Each row is a point on a landscape with many valleys, with its height.
From any point a ball rolls to the lowest of the 2 points nearest to it. It stops when none of these is lower. Distance is the straight distance between rows; heights are no part of it.
sifu: [-0.92  0.77  0.22 -0.36  1.68 -0.50 -0.93 -0.23  1.62 -0.28  4.20  2.53
  2.38 -0.11  0.19  3.54  2.07 -1.85  0.56  1.07]  height 4.83
ketam: [-0.23  0.67  1.21  0.02 -1.88 -0.16 -0.10  2.64 -1.11 -1.23 -2.90 -3.41
  1.42  1.56 -0.75 -3.42 -2.72  2.78 -1.23 -1.98]  height 4.66
tal: [ 0.50 -1.64  0.06  1.87 -1.51  1.52  3.06  1.42  1.16 -2.91  0.04 -2.87
 -1.18  0.31 -2.06 -3.69 -0.73  0.54  1.01 -2.36]  height 4.67
kez: [ 1.08 -0.62 -0.55 -2.71  0.79 -1.09  1.90  0.56  0.57  0.50 -0.21 -1.96
 -1.51 -1.59  2.19 -0.76 -0.17  0.40  0.59  2.28]  height 3.48
pof: [-2.38 -1.23 -1.09  4.31 -3.47  1.95 -1.19  1.32 -0.50  1.15  2.32  1.14
  0.98  2.19  0.34 -1.81 -0.22  2.65 -1.75 -0.92]  height 5.82
boz: [-0.89 -0.56 -2.11  2.06 -0.03  1.38  0.22 -0.33  1.78  0.46  4.84  1.20
 -0.72 -1.07 -2.32  2.96  0.17 -2.97 -1.54  0.62]  height 4.97
rogu: [ 0.77 -1.76  1.80  2.50 -1.74 -0.28  2.44  1.59 -0.35 -4.10 -1.66 -4.06
 -2.42  0.52 -2.16 -3.32 -0.89  0.36  1.37 -2.75]  height 4.52
Soz: [ 1.09  5.18 -1.50  0.55 -1.66  0.23 -2.26 -2.12 -2.34  2.21 -3.18 -1.47
  0.64  1.89 -0.87  0.61 -0.94  1.62 -4.12  0.30]  height 2.40
Vuz: [-0.87  2.35  0.15 -0.24  1.88 -0.72  0.72 -0.18  2.55 -1.82  5.01  1.44
  2.35 -1.97  1.01  5.51  3.11 -1.60  2.14  0.89]  height 5.23
kobam: [-2.06 -1.07 -0.43 -0.40 -1.46  3.67 -0.93  0.32  1.09 -0.19  1.40  2.83
  3.27  0.38 -1.25 -0.63  0.32  1.70  3.76 -1.55]  height 6.36
tuki: [-3.01 -0.31 -1.12  0.08 -0.14  2.13  0.58 -0.54  1.00 -0.49  3.73  3.16
  3.48  0.98 -1.13  1.62  0.22  1.56  3.50  0.11]  height 6.17
Ber: [ 0.24 -0.43  1.54 -0.68  2.27  0.28 -0.77 -1.90 -0.02  3.22  2.94  2.41
  1.86  1.30  1.58 -0.17  2.57 -1.23 -0.25  3.37]  height 7.18
givak: [ 0.39  0.71  0.27  0.77 -0.31 -1.38  0.05  0.28 -4.03  1.71 -4.61 -0.42
 -3.20  1.12  4.30  0.87 -0.42  0.57  1.20  3.86]  height 6.74
luzod: [ 1.24  0.01  1.53 -1.94  1.47  0.81 -0.32 -1.51  1.22  2.58  3.71  1.04
  0.61 -1.41  1.85  0.24  3.42 -1.97 -0.27  2.58]  height 6.96
Muk: [ 0.23 -1.06  1.56 -1.07 -0.57  2.78 -0.59  0.44 -0.24 -1.19 -1.78 -1.13
  0.25  0.85 -3.14 -3.20 -1.85 -1.29  2.03 -2.05]  height 5.28
motuz: [-0.21  3.63  1.41 -0.47  2.41 -2.42 -3.01 -4.16 -1.19  1.24 -0.17  0.55
  0.39 -0.32  0.67  3.03  1.24  0.81 -2.68 -0.50]  height 4.13
Seku: [-0.51  0.87  0.38 -0.75  1.23 -3.40 -1.52 -1.11 -1.92 -0.50 -4.80  1.70
 -1.09  1.47  0.99  2.95 -0.71  0.57  0.30 -1.31]  height 5.77
Leto: [-0.34 -0.96  0.93  1.02  1.89 -2.75  1.62 -3.04  0.13 -1.69 -1.22 -1.32
 -1.50  1.10 -0.47 -2.34  0.87  2.15 -1.24 -2.15]  height 6.37
zege: [ 1.44 -1.98 -2.03  1.15 -0.09 -2.14  2.43  2.57  1.35 -1.06  1.88  0.01
 -0.90  0.52 -0.72 -0.87 -0.71 -1.46 -2.06  1.37]  height 3.29
kuni: [ 0.30 -0.73 -0.58 -1.58  0.78 -0.75  5.15  0.06  3.36 -1.07  4.41  1.86
  3.52  1.96 -0.60 -0.29  1.58 -0.27  0.94 -1.17]  height 6.62
rek: [ 0.42 -0.20 -2.66  3.02 -0.61  3.09  2.59 -0.23  1.36 -2.63  1.68 -0.59
 -2.46 -2.58 -2.57  2.94 -0.15 -1.55  2.53 -1.39]  height 3.35
bovom: [ 0.33 -2.44 -1.02 -0.34  0.50  1.58  1.18  0.41  0.91  1.63  1.41  1.38
  1.02  2.06 -2.96 -2.57 -1.57 -3.26 -0.79  1.41]  height 5.43
sufur: [-0.52 -0.16  0.92  0.72 -1.03  0.42 -0.60  0.54 -3.04  1.07 -3.66 -0.64
 -2.48 -0.82  4.20  0.00  0.20  1.40  3.62  3.43]  height 6.48
Zokan: [ 1.73 -1.47  0.62  1.91  0.84 -1.49  3.70 -2.07  2.04 -2.53  0.26 -0.62
 -2.87 -1.04  0.00 -0.85  4.19 -0.42  0.02 -2.13]  height 6.39
pusus: [ 2.08 -2.89 -0.98  1.07 -0.56 -0.82  1.45  3.10  1.71 -1.36  0.89  1.51
 -0.46  0.75 -0.32 -0.37  1.75 -2.76 -0.14  0.63]  height 2.98
ravo: [ 0.27  0.55 -1.36  0.93 -1.45 -2.20 -2.45  3.34  0.44 -0.09  0.52  0.93
  2.01 -0.17  0.83  0.60 -0.01  1.14 -2.39 -0.28]  height 3.95
sifa: [ 0.26  0.29  0.93 -2.58 -0.03 -0.88  1.94  0.80  0.05  0.36 -2.08 -3.92
  1.03  1.11  0.41 -4.59 -2.43  2.87 -2.42 -1.01]  height 4.40
rabi: [ 0.45 -0.62 -1.04  2.32 -1.93 -0.56 -0.14  3.39  0.56 -5.09 -1.14 -1.51
 -1.47 -1.38 -2.05  1.09 -1.67 -0.60  1.40 -1.97]  height 3.96
Kes: [-0.93 -1.65  0.55  1.23  3.16 -3.72  2.78 -4.10 -0.58 -1.49 -0.62  1.30
 -0.67  2.81 -0.47 -0.34  1.00  1.66  0.45 -0.30]  height 6.61
Gelu: [-0.57 -0.91 -0.35  1.03 -0.67 -2.08 -1.35  2.59 -0.93 -0.48 -2.15  2.30
  0.09 -0.84  4.06  2.95  1.69  0.88  2.52  2.99]  height 7.94
gusop: [-1.26 -1.27 -1.49  1.94  0.55  0.35  0.21  0.15  1.99  1.56  4.63  2.33
  0.88  1.01 -2.77  2.26 -0.63 -4.33 -2.86  1.30]  height 5.15
dete: [-0.25 -0.61 -1.10 -1.14  2.20  1.91  1.32 -2.99 -1.66  0.80 -0.28 -1.20
 -1.64 -0.43 -2.91 -0.39 -3.18 -0.98  1.88  2.80]  height 4.99
pur: [-0.33 -2.22 -1.30  0.90  1.23 -0.01  0.39  0.04  1.03  2.23  3.12  3.12
  1.68  2.89 -2.39  0.12 -0.65 -3.55 -2.07  2.48]  height 5.29
vud: [-0.28 -0.82 -1.36  3.17 -1.54  1.74 -1.07  1.33  0.56 -3.66  0.26  0.41
 -1.53 -1.91 -2.42  2.19 -0.17 -1.03  2.12 -1.46]  height 3.69
Deki: [ 0.19  0.49 -1.13  1.24 -0.87 -0.60 -0.82  1.71  0.77  1.63  0.64 -1.16
  1.35  0.53 -2.43 -2.83 -2.53 -1.58 -6.00 -1.17]  height 4.93
pov: [-0.92  1.14  1.01  2.49 -3.61  1.72 -4.89  3.42 -1.25 -1.77 -2.17 -0.90
  0.47 -1.06  0.04 -0.14 -0.29  1.61  0.40 -2.56]  height 4.88
kas: [ 2.20 -0.56  0.91 -1.87  1.62 -1.64 -2.25 -0.06 -0.60  2.24 -2.47  1.05
 -1.13  0.11  1.59  0.80  0.77 -3.34 -1.75  2.11]  height 5.76
rabu: [-1.29  1.29 -2.15  2.07 -2.36  0.44 -0.81  2.68 -0.29  0.58  0.18 -2.07
  1.49  0.98 -2.31 -1.92 -4.58  0.71 -4.46 -1.02]  height 4.85
gigiz: [ 1.48 -1.24 -2.15  0.19 -1.00 -0.83  3.99  2.71  1.48 -0.81  2.16 -2.39
 -0.91 -0.45 -0.02 -2.71 -1.18  0.49 -1.70  1.32]  height 3.61
zur: [-1.16 -0.39  0.70  0.48  0.30 -1.37 -1.72 -0.27 -1.92 -1.96 -4.60  0.95
 -2.01  0.17  1.09  2.11 -0.79  0.92  2.93 -0.67]  height 5.42
Ven: [ 1.74  0.63 -0.23  1.01 -0.59 -2.59  0.65  1.13 -1.94  1.06 -1.85 -3.06
 -2.04  0.16  3.13 -2.29 -0.36  1.88 -3.22  2.09]  height 3.18
poko: [ 1.58 -2.54  1.93 -1.48  0.38 -0.66  2.27 -0.04  0.84 -1.06 -2.14 -0.67
 -2.54  0.58  1.10 -3.06  1.72 -1.40  1.00 -1.15]  height 5.57
dele: [ 0.48  0.09 -0.64 -2.53 -0.27 -1.21 -1.49  3.41 -1.58  0.59 -2.98  1.05
  0.71 -0.79  3.50  2.54 -1.04  0.36  1.97  2.72]  height 7.74
zugi: [-0.80  0.60 -0.96 -0.64  0.50 -0.67  1.94 -1.15  2.19 -2.51  1.37 -2.34
  0.66 -1.16 -2.42 -1.03 -1.03  3.25 -1.26 -3.18]  height 3.42
Bul: [-0.99  0.65 -0.55  1.69 -2.69  0.21 -0.99  3.71 -0.12 -0.95 -1.40 -2.04
  2.23  1.62 -2.01 -3.02 -3.62  1.87 -3.17 -2.32]  height 4.78
saze: [-0.71 -1.66 -1.81  0.76 -0.24  0.65  1.90  0.39 -0.48  1.26  1.00  0.75
  1.27  2.90 -1.63 -2.60 -2.74  0.45 -0.66  2.08]  height 5.58
mufo: [ 0.25  3.17 -0.01  0.46  0.94  0.14 -4.61 -2.48 -1.73  1.54 -0.41 -0.29
 -1.10 -2.69  0.21  3.35  0.35  0.20 -1.69  0.97]  height 3.53
serif: [-1.75  1.78  0.44 -1.45  0.98 -1.21  0.12 -1.87  1.03 -0.35  0.65 -1.90
  2.83  0.31 -1.32 -1.76 -1.64  4.47 -2.37 -2.98]  height 2.81
tezez: [ 0.00 -0.74  0.51 -4.58  3.15 -3.07  3.23 -1.10  1.98 -0.81  0.92  1.83
  2.89  1.65 -0.41  1.25 -0.11 -0.90  1.36  0.13]  height 6.23
nuru: [-0.78  0.26  0.51  2.64 -2.93  3.01 -4.80  1.87  0.03 -1.17 -0.12  0.26
 -0.06 -2.57  0.04 -0.20  1.61  1.08  0.49 -2.22]  height 4.72
Foteg: [ 0.01  0.31  0.42  1.33 -0.69  3.06 -4.54 -0.45  0.39 -0.12  0.70  0.27
 -1.29 -2.85 -1.82  0.51  1.55 -0.94  0.05 -1.93]  height 4.44
doz: [ 2.04  1.13  0.46  0.93 -1.95 -1.73 -2.35  2.94 -1.17  0.60 -1.99 -2.34
 -0.72 -0.30  2.61 -1.69  0.32  0.94 -4.26 -0.13]  height 3.56
posa: [ 3.06 -0.21 -1.88  2.51  0.31  2.11  4.32  0.16  1.48 -2.06  1.38 -0.79
 -2.75 -3.28 -0.66  2.84  2.04 -2.03  2.13 -1.16]  height 2.95
noz: [-1.78 -1.77 -1.99  3.75 -2.84  1.05  1.01  2.99 -1.28 -2.73  0.06 -0.37
  0.14  1.84 -1.60 -1.04 -3.21  2.04  2.36  0.41]  height 4.91
Tinit: [-1.09 -0.54  1.03 -4.69  3.58 -3.17  2.69 -2.05  0.48  0.64 -0.99  1.35
 -0.02  1.28  2.17  1.32 -0.19  0.78  2.13  0.65]  height 5.83
pepa: [-0.75 -0.30 -1.11 -2.15  0.25  2.92  0.74 -0.04 -1.29  0.37 -0.72 -1.56
 -1.41 -2.86  0.55  0.77 -1.27  0.22  4.92  3.46]  height 6.06
Poro: [-0.86 -1.01 -2.44  2.31 -3.87  3.71  1.35  3.15  1.56 -0.54  3.55 -1.68
 -1.49 -1.57 -1.49  0.15 -1.76 -1.93 -1.17 -1.04]  height 4.55
gutuv: [ 1.14 -1.50  1.79 -1.96  2.38  0.79 -0.79 -2.13  0.20 -0.12 -2.14  0.21
 -3.44 -1.75 -0.06  1.13  1.74 -3.35  1.98  0.17]  height 3.00
zon: [-0.06 -0.82  1.96 -3.05  2.55 -1.24  0.48 -1.86  0.40  1.49 -2.36  0.22
 -4.14 -1.75  3.15  1.54  2.07 -1.68  2.09  0.90]  height 4.28
Tesek: [ 0.60  0.26  0.99  0.58 -0.66 -2.60 -0.49  0.42  0.42  0.03  0.16 -0.88
 -1.42 -2.91  4.56 -0.81  3.65  2.22 -1.33  0.90]  height 8.26
ped: [-2.08  0.84  0.10 -0.10  0.63  2.16  0.40 -3.13  1.49  0.77  4.64 -0.32
  1.14 -0.53 -2.73 -1.14 -0.30  1.33 -1.12 -1.72]  height 6.19
malot: [-2.50 -0.97 -1.50  1.89 -1.68  1.50  0.65  0.62 -0.30  2.43  3.77  1.37
  1.98  2.07  0.14 -1.22 -1.25  2.06 -0.61  1.59]  height 5.72
zatoz: [-0.85  0.56 -2.84  1.96  0.62 -1.55  0.56 -0.14 -1.47  1.60  1.37  0.14
  0.42  1.10  0.05  1.75 -2.31  1.39 -1.42  3.92]  height 7.22
Sise: [-0.94 -0.82  1.64 -4.37  1.92 -1.56  0.98 -0.46  0.14  1.71 -2.87  1.36
 -2.37 -0.13  3.80  1.11  0.87 -0.52  3.15  0.82]  height 5.12
Nur: [ 0.17  1.01  1.69 -2.95  3.92 -2.62 -0.36 -3.73  1.20  0.09  0.29  0.14
 -1.45 -1.77  0.17  3.32  1.18 -1.54 -0.41 -0.09]  height 5.18
pepof: [-0.80  3.00 -0.87  1.44 -0.48  3.31 -3.25 -2.02 -2.46  2.49  0.13 -2.43
 -0.60 -1.69 -1.20 -0.36 -2.11  1.90 -1.73  0.52]  height 3.27
kob: [-2.77 -0.01 -0.53  2.13 -1.37  1.83  0.32 -1.40  2.04 -0.30  4.52  0.29
  1.43  0.19 -1.78 -0.91  0.50  1.86 -1.63 -2.92]  height 6.05
mufut: [ 0.93  0.44 -0.60 -0.89 -0.12 -1.76  0.90  1.50 -1.44  0.46 -1.38 -3.45
 -2.78 -1.68  2.44 -0.71 -1.56  0.74 -0.87  2.91]  height 2.38
Nuze: [ 0.92 -2.27 -0.94  1.20 -2.65  2.12  1.59  3.42  1.81 -0.16  2.33  0.82
  0.28 -0.11  0.57 -2.26  1.95 -1.20  0.71  0.22]  height 2.60
rel: [-1.34 -0.26 -1.26 -1.09  1.52  0.88 -0.02 -0.75 -1.07 -0.15 -0.51  0.75
  0.13 -1.18 -0.43  3.26 -1.55  0.79  3.57  3.04]  height 5.69
vati: [-0.47 -0.85 -0.19  0.25 -0.61  1.51  1.07  0.51 -2.48  0.37 -1.75 -1.57
 -2.08 -1.34  2.08 -0.44 -1.06  1.08  4.02  4.29]  height 6.28
Tupi: [ 0.56 -0.48  0.02 -0.91  0.83 -1.31 -1.95  1.87  1.32  0.29  1.84  3.05
  2.30 -0.64  1.18  3.34  2.05 -1.84  0.19  1.99]  height 4.47
tivuf: [-0.13  1.93 -0.15 -3.41  1.16  0.60 -1.44 -0.89  1.62 -0.86  1.54 -0.33
  0.44 -4.55 -0.48  3.87  0.68 -0.06  1.75 -0.13]  height 5.27
voz: [-1.59 -0.58  2.81 -1.99  1.57 -1.87 -0.08 -3.04  0.51 -1.02 -2.19  2.26
  1.01  1.40  1.27 -0.58  2.13  2.39  2.16 -3.42]  height 6.52
saf: [ 4.12 -0.45 -1.09  1.86  0.26  1.80  4.92  0.16  2.20 -1.56  2.01  0.66
 -0.69 -2.19 -0.21  1.62  3.72 -2.41  1.19 -2.87]  height 2.43
zes: [ 0.74  1.60  1.35 -5.08  2.38 -0.84 -0.04 -2.13  2.37  0.77  2.51 -0.33
  2.26 -1.57 -0.77 -0.26  0.67 -1.20 -1.45 -1.30]  height 6.38
Lami: [ 1.63 -0.39  1.33 -3.94  1.78  0.89 -0.26 -1.70  1.89  2.26  2.21  0.58
  0.88 -1.22 -0.77 -1.48  1.28 -2.72 -1.40  0.31]  height 6.64
tetig: [-0.61  1.91  1.06 -2.62  1.30 -3.77 -1.58 -1.42 -0.71  0.03 -5.11  1.58
  0.13  2.14  0.82  1.67 -1.30  0.69 -1.14 -3.38]  height 6.03
nev: [-1.25  1.73 -0.30 -0.35  0.82 -2.22 -0.92 -1.95  0.01 -0.22 -0.56  0.67
  3.58  2.00 -2.63 -0.33 -2.28  2.21 -2.95 -2.55]  height 2.33
Pev: [-0.91 -0.36 -1.96 -0.63  1.58  2.30  0.60 -1.55  0.30 -0.93  0.88  0.43
 -0.51 -1.20 -3.09  2.39 -1.91 -0.65  3.12  1.35]  height 5.37
migiv: [-0.09  1.09 -0.61 -2.86 -0.50 -1.22 -1.79  2.03 -2.14  1.54 -3.93  2.07
  2.45  1.82  2.90  2.25 -1.31  1.33  1.18  2.10]  height 7.57
gilev: [-0.88 -0.76 -2.65  2.95 -3.09  2.95  2.17  1.02  2.33 -0.14  5.53  0.20
 -1.22 -1.65 -1.01  2.11  0.56 -1.99 -1.76 -1.12]  height 4.73
Bon: [ 1.74 -1.10 -2.04 -2.07  0.54 -1.49  5.83  1.72  3.24 -1.60  2.48  0.66
  2.53  1.40 -0.67 -0.46  0.31 -0.16  0.78 -0.96]  height 6.75
goguv: [ 0.14  3.50 -0.66  0.36 -0.25 -0.99 -1.70 -2.14 -1.16  1.36 -3.11 -0.52
  2.62  2.64 -2.38 -0.87 -1.86  1.59 -4.26 -2.44]  height 1.93
nifi: [ 0.25 -0.30  0.56 -1.85  1.72  1.25  1.40 -3.21 -1.06  0.26 -1.71 -2.67
 -3.27 -1.13 -1.26 -1.56 -2.00 -0.53  1.50  1.07]  height 4.54
Zed: [ 0.96 -2.22  2.32 -3.03  0.12  0.62  1.02 -0.28  0.76  0.76 -1.62  0.11
  0.00  1.29  1.46 -4.36  1.88 -0.05  1.26 -1.05]  height 5.16
Mokek: [ 1.49  1.51  0.67 -0.98 -0.37  1.55 -1.21 -1.39 -2.56  3.39 -2.22 -1.94
 -0.34  1.14  0.73 -2.90 -0.88  0.69 -1.96  1.71]  height 3.78
nolar: [ 1.70 -2.11 -1.38  1.76 -2.60  3.48  2.97  2.63  2.46 -0.27  2.85  2.41
  0.85 -0.79  0.66 -0.24  3.63 -1.87  1.76 -1.46]  height 2.21
Liziv: [ 0.79  1.21  0.88  1.24 -0.17  3.28 -2.68 -2.41 -2.61  2.46 -1.24 -2.32
 -2.05 -0.55 -1.32 -1.97 -1.26 -0.20 -0.87  0.62]  height 3.38
Bigif: [-0.83 -0.16  0.23  1.33  3.34 -4.47  1.05 -3.30 -1.21 -0.49 -0.43  2.17
  0.83  3.47 -0.03  2.26  0.25  0.93 -0.03  0.97]  height 6.77
zibu: [-0.30  0.10 -0.42  0.12 -1.05  1.63 -1.67  1.59 -0.42 -0.70 -0.87 -0.79
  0.42  0.01 -3.33 -1.18 -3.38 -1.92 -0.14 -0.74]  height 5.11
kilup: [ 0.21  0.40  2.24  0.75 -1.78  1.81 -2.61  0.12 -2.82  0.85 -4.23 -0.08
  0.89  2.58  0.01 -2.70 -0.48  1.37  0.85 -1.58]  height 5.17
bofo: [ 1.54 -0.27  1.78 -0.19  0.24 -1.44 -2.47 -0.23 -2.19  2.57 -4.78  2.17
 -1.74  2.24  3.35  1.28  2.01 -1.85 -0.41  1.59]  height 6.07
Novum: [ 2.49  0.34  2.02 -2.68  0.41 -0.84 -2.43  0.76 -0.24  1.62 -2.74 -1.32
 -1.93 -1.33  0.87 -1.14 -0.07 -3.57 -2.84 -0.33]  height 5.45
Dip: [ 0.15 -1.94  0.25  1.48  1.61  1.35 -0.16 -2.22 -1.09  3.05  1.83  1.94
 -0.51  1.50  0.20 -0.93  1.94 -0.94  0.61  3.58]  height 7.34
zumu: [-1.33 -0.08  2.90 -2.42  1.52 -2.05 -0.84 -2.47 -0.13 -0.29 -4.66  1.55
 -0.28  2.11  0.79 -0.84  0.34  1.54  0.44 -4.87]  height 6.30
seke: [-2.75  2.01  0.83  0.62  1.45  1.79  0.68 -3.66  1.47  0.18  6.98  0.64
  1.83  0.18 -1.07  0.82  1.26 -0.69 -0.39 -0.46]  height 6.40
tavek: [ 0.11 -1.33  3.39  0.55 -2.05  1.57 -1.48  1.47 -1.79 -1.89 -3.73 -1.06
  0.45  2.20 -2.17 -2.99 -1.49 -0.24  2.73 -2.82]  height 5.35
goz: [ 1.19  0.89 -0.45  0.69 -2.55 -0.52 -3.13  4.57  0.58 -0.08  0.24 -1.03
  0.98 -1.05  0.86 -1.31 -0.17  0.76 -4.07 -1.11]  height 3.77
tel: [-0.66  2.82  2.57 -0.44  3.21 -3.58 -1.41 -4.39  0.10 -0.59  1.55  0.37
 -0.10 -0.66  1.45  2.68  2.42  0.04 -1.83 -0.71]  height 4.53
Zokim: [-1.09 -1.04  0.52 -0.65 -0.40  1.42 -1.04 -0.44  0.05  0.54 -0.02  2.16
  2.86  1.73 -0.14 -2.31  0.95  2.18  1.72 -1.03]  height 6.53
suf: [-1.02  0.36  0.25 -2.21  1.86 -3.13  2.88  0.00  2.44 -1.78  3.90  2.09
  4.59  2.31  0.54  1.08  1.05  0.32  0.89  0.22]  height 6.46
zotu: [-0.26 -0.07 -2.93  0.22 -1.93  2.04  1.51  3.16  1.63 -1.78  2.20 -1.54
 -0.21 -1.76 -1.95  0.59 -2.49 -0.39  0.30 -0.52]  height 4.36
Zirev: [-3.35 -1.08 -0.64  3.44 -3.67  2.73 -1.05  1.15  1.60  0.20  4.12  1.81
  1.54 -0.06  0.28 -0.69  1.53  2.24 -1.12 -2.46]  height 5.91
fugo: [ 0.76 -0.93  2.33 -1.21  0.96  1.43 -1.20 -1.66 -1.54  0.26 -2.98 -1.20
 -3.16 -0.86 -0.61 -1.00 -0.41 -2.62  1.66  0.14]  height 3.86
kibef: [ 1.13 -0.23  3.12 -0.28 -0.29  0.28 -2.51  0.33 -2.54 -0.51 -4.08 -1.90
 -4.21 -1.29 -0.30  0.26 -0.89 -3.87  1.82 -0.27]  height 4.34
Tegel: [-1.12  0.76 -1.71  1.98  2.13 -2.34  0.59 -1.80 -1.73  0.83  1.78  0.18
 -0.69 -0.09  1.46  3.30  0.06  1.77  0.07  5.00]  height 7.08
Binu: [ 1.70 -0.58 -0.02  1.14 -0.94 -0.11 -1.72  1.50  0.40  1.35  0.06 -0.86
 -0.25  0.21 -1.92 -3.23 -0.44 -2.89 -4.90 -0.54]  height 5.01
zeti: [ 0.44  2.40  1.58  1.86 -3.41  2.04 -4.11  1.35 -2.68  0.12 -4.21 -0.97
  1.39  1.78  0.13 -1.19 -0.28  1.76 -0.96 -2.06]  height 5.04
Pes: [-0.57  0.18  2.34 -0.72  0.12 -1.05 -1.78  0.76 -2.65 -0.69 -5.52 -0.34
 -4.65 -0.57  1.92  2.56 -1.41 -1.88  3.17 -0.32]  height 4.90
Geni: [-0.27  2.43 -2.57  0.28 -0.03 -1.34 -0.34 -0.15 -2.28  2.18 -1.04  1.23
  2.47  3.02  0.09  1.63 -2.45  2.04 -1.60  2.75]  height 7.32
Zut: [-0.22  1.19  0.43  0.67  0.87  1.66 -4.13 -2.37 -0.51  0.74  0.78  0.15
 -1.11 -2.87 -1.11  1.76  1.00 -0.27 -0.44 -0.21]  height 4.07
bav: [ 0.31  0.11  0.24 -4.91  0.98  0.62  0.95 -0.35  0.26  2.17  0.69 -0.74
  0.16 -2.21  2.97 -0.32  0.46  0.86  2.11  3.00]  height 4.51
Tozaf: [ 2.33 -0.79  2.28  1.35 -2.06  0.77 -3.34  2.96 -0.92  0.12 -1.91 -1.37
 -1.06  0.01 -1.35 -2.75 -0.39 -3.75 -2.50 -1.22]  height 5.10
Mife: [ 0.00  4.50 -0.96  1.45 -0.44  0.97 -3.31 -2.62 -2.20  2.67 -0.14 -1.49
  0.12 -0.95 -0.07  1.36 -0.81  2.29 -3.19  0.92]  height 2.90
Voza: [-1.47  0.60 -0.34  2.96  2.52 -3.62 -0.16 -2.52 -1.80 -0.38  0.35  1.74
  0.28  1.86  1.48  3.75  1.10  1.78  0.04  3.07]  height 6.92
Pulo: [ 0.28 -0.51 -0.62  1.48 -1.01 -2.13 -0.69  2.27 -0.93  0.37 -0.30  0.38
 -0.75 -1.62  4.12  0.38  1.88  1.53  0.05  3.33]  height 8.08
gitot: [ 0.84 -1.62  1.44  0.58  0.69 -1.87  2.33 -2.42  0.78 -1.21 -0.90 -1.78
 -3.35 -0.33  1.21 -2.78  2.98  0.76 -0.39 -1.37]  height 6.04
Vorek: [ 0.27  1.79  1.00 -3.85  0.48  1.22 -2.03 -0.66  2.57 -0.19  2.82  0.57
  2.10 -3.33 -0.43  1.82  1.95 -0.87  0.35 -2.01]  height 5.92
tiva: [-1.48  0.33 -1.18  0.06 -1.26  2.34  2.53  0.45  2.44 -0.80  3.91  2.77
  3.38 -0.91  0.52  2.66  2.09  0.72  4.14 -0.28]  height 5.94
Muz: [ 0.17 -0.36  2.38 -4.31  1.43 -1.24  0.86 -1.33 -0.08  2.30 -2.11  0.11
  0.50  1.38  2.86 -2.76  0.68  1.38 -0.35 -0.43]  height 4.63
Rego: [ 2.78 -1.41 -1.70  1.56 -1.30  3.56  4.36  2.40  2.37 -0.71  2.16  2.83
  1.45 -0.70 -0.40  1.72  2.59 -2.77  2.66 -3.06]  height 1.78
Zera: [ 0.52 -0.33 -1.04  0.01 -0.51 -2.26 -2.17  3.60  1.37 -1.11  1.29  2.58
  2.01 -0.80  0.73  2.68  1.00 -0.51 -1.24  0.32]  height 4.17
varev: [ 0.75 -0.43 -0.27  0.79  1.79 -1.49  0.65 -1.81 -3.20  2.33 -2.92  0.26
 -1.71  2.76  1.63  0.22 -0.51  0.34 -0.07  3.69]  height 7.00
kiku: [ 1.41  0.57  1.20 -2.48  0.06 -0.18  0.01 -0.91 -2.18  3.17 -3.19 -0.35
  0.28  2.67  1.93 -3.34 -0.77  0.80 -1.47  0.66]  height 4.14
gos: [-1.56  2.60 -0.82  0.40 -0.19  1.35  3.30  0.26  2.90 -1.16  6.38  0.83
  3.19 -1.82  1.53  4.15  2.59 -0.38  2.21 -0.18]  height 5.64
bez: [ 0.58 -0.84 -0.81 -0.71 -0.04 -1.63  3.98  1.37  0.77 -1.09  0.35 -4.02
 -0.88 -0.08 -0.20 -3.88 -2.13  2.01 -1.58  0.49]  height 3.97
mupef: [ 2.54  1.45  1.56 -0.13 -1.54 -0.91 -3.19  2.60 -1.71  0.79 -3.80 -2.37
 -0.93 -0.45 -0.72 -1.29 -1.87 -3.84 -3.53 -0.12]  height 5.21
vofa: [ 0.58 -0.50  0.84  1.20  1.37 -0.83  2.55 -3.14  1.97 -1.30  3.29  1.14
 -0.19  0.11 -0.44 -0.24  3.87 -0.43  0.08 -1.04]  height 6.69
sevak: [ 0.28 -2.18 -0.52  2.79 -0.58  2.16 -0.84  0.29 -2.14  1.58  0.15  1.34
 -1.11  1.48  0.28 -1.72  0.31 -0.95  0.83  3.34]  height 7.46
Sodi: [-1.00 -2.55 -1.78  4.02 -2.63  0.92  3.93  2.65  0.26 -3.27  0.89 -0.89
 -0.74  1.57 -1.41 -2.12 -1.14  1.34  2.12 -0.69]  height 4.82
tudif: [ 0.13  0.95 -1.65 -1.52 -1.00  1.29  1.14  1.67  2.13 -1.89  1.27 -2.98
 -0.07 -3.05 -2.05 -0.38 -1.65  0.87 -0.18 -2.14]  height 4.04
saz: [-1.26 -0.40  2.28 -1.44  0.40  0.49 -1.64 -2.19 -0.28  0.61 -1.46  2.54
  2.32  1.08  1.50 -1.61  2.50  2.45  1.97 -1.77]  height 6.68
kov: [-0.31  1.53 -0.81 -1.34  0.46 -1.73 -1.35 -0.30 -1.51  1.52 -2.06  2.17
  3.01  2.36  0.81  1.39 -1.14  1.74 -0.35  1.26]  height 7.42
Zilav: [-1.44 -0.90 -1.35  3.36 -1.91  1.72 -0.48  1.78 -1.44 -1.73 -0.21 -1.02
 -0.63  1.07 -3.39 -0.97 -4.04 -0.73  0.63 -0.44]  height 5.00
sibas: [ 0.11 -0.84  0.43  1.08 -1.10 -2.21  0.79  2.14  0.07 -4.90 -2.74 -2.24
 -1.89 -0.40 -0.85 -0.26 -1.23  0.67  1.13 -2.75]  height 4.23
Nebat: [ 0.59  0.72 -0.34 -3.03  2.39 -0.71  0.47 -1.57  1.64 -1.35  0.13 -0.56
 -1.35 -3.05 -0.98  3.82  0.35 -1.09  1.36 -0.47]  height 4.50

Where does a ball stop that starts at each point below?
Muk => Rego
Pulo => gitot
ped => goguv
Seku => gutuv
zatoz => gitot
seke => goguv
sevak => goguv
Ber => Nebat
tuki => mufut
mupef => Rego
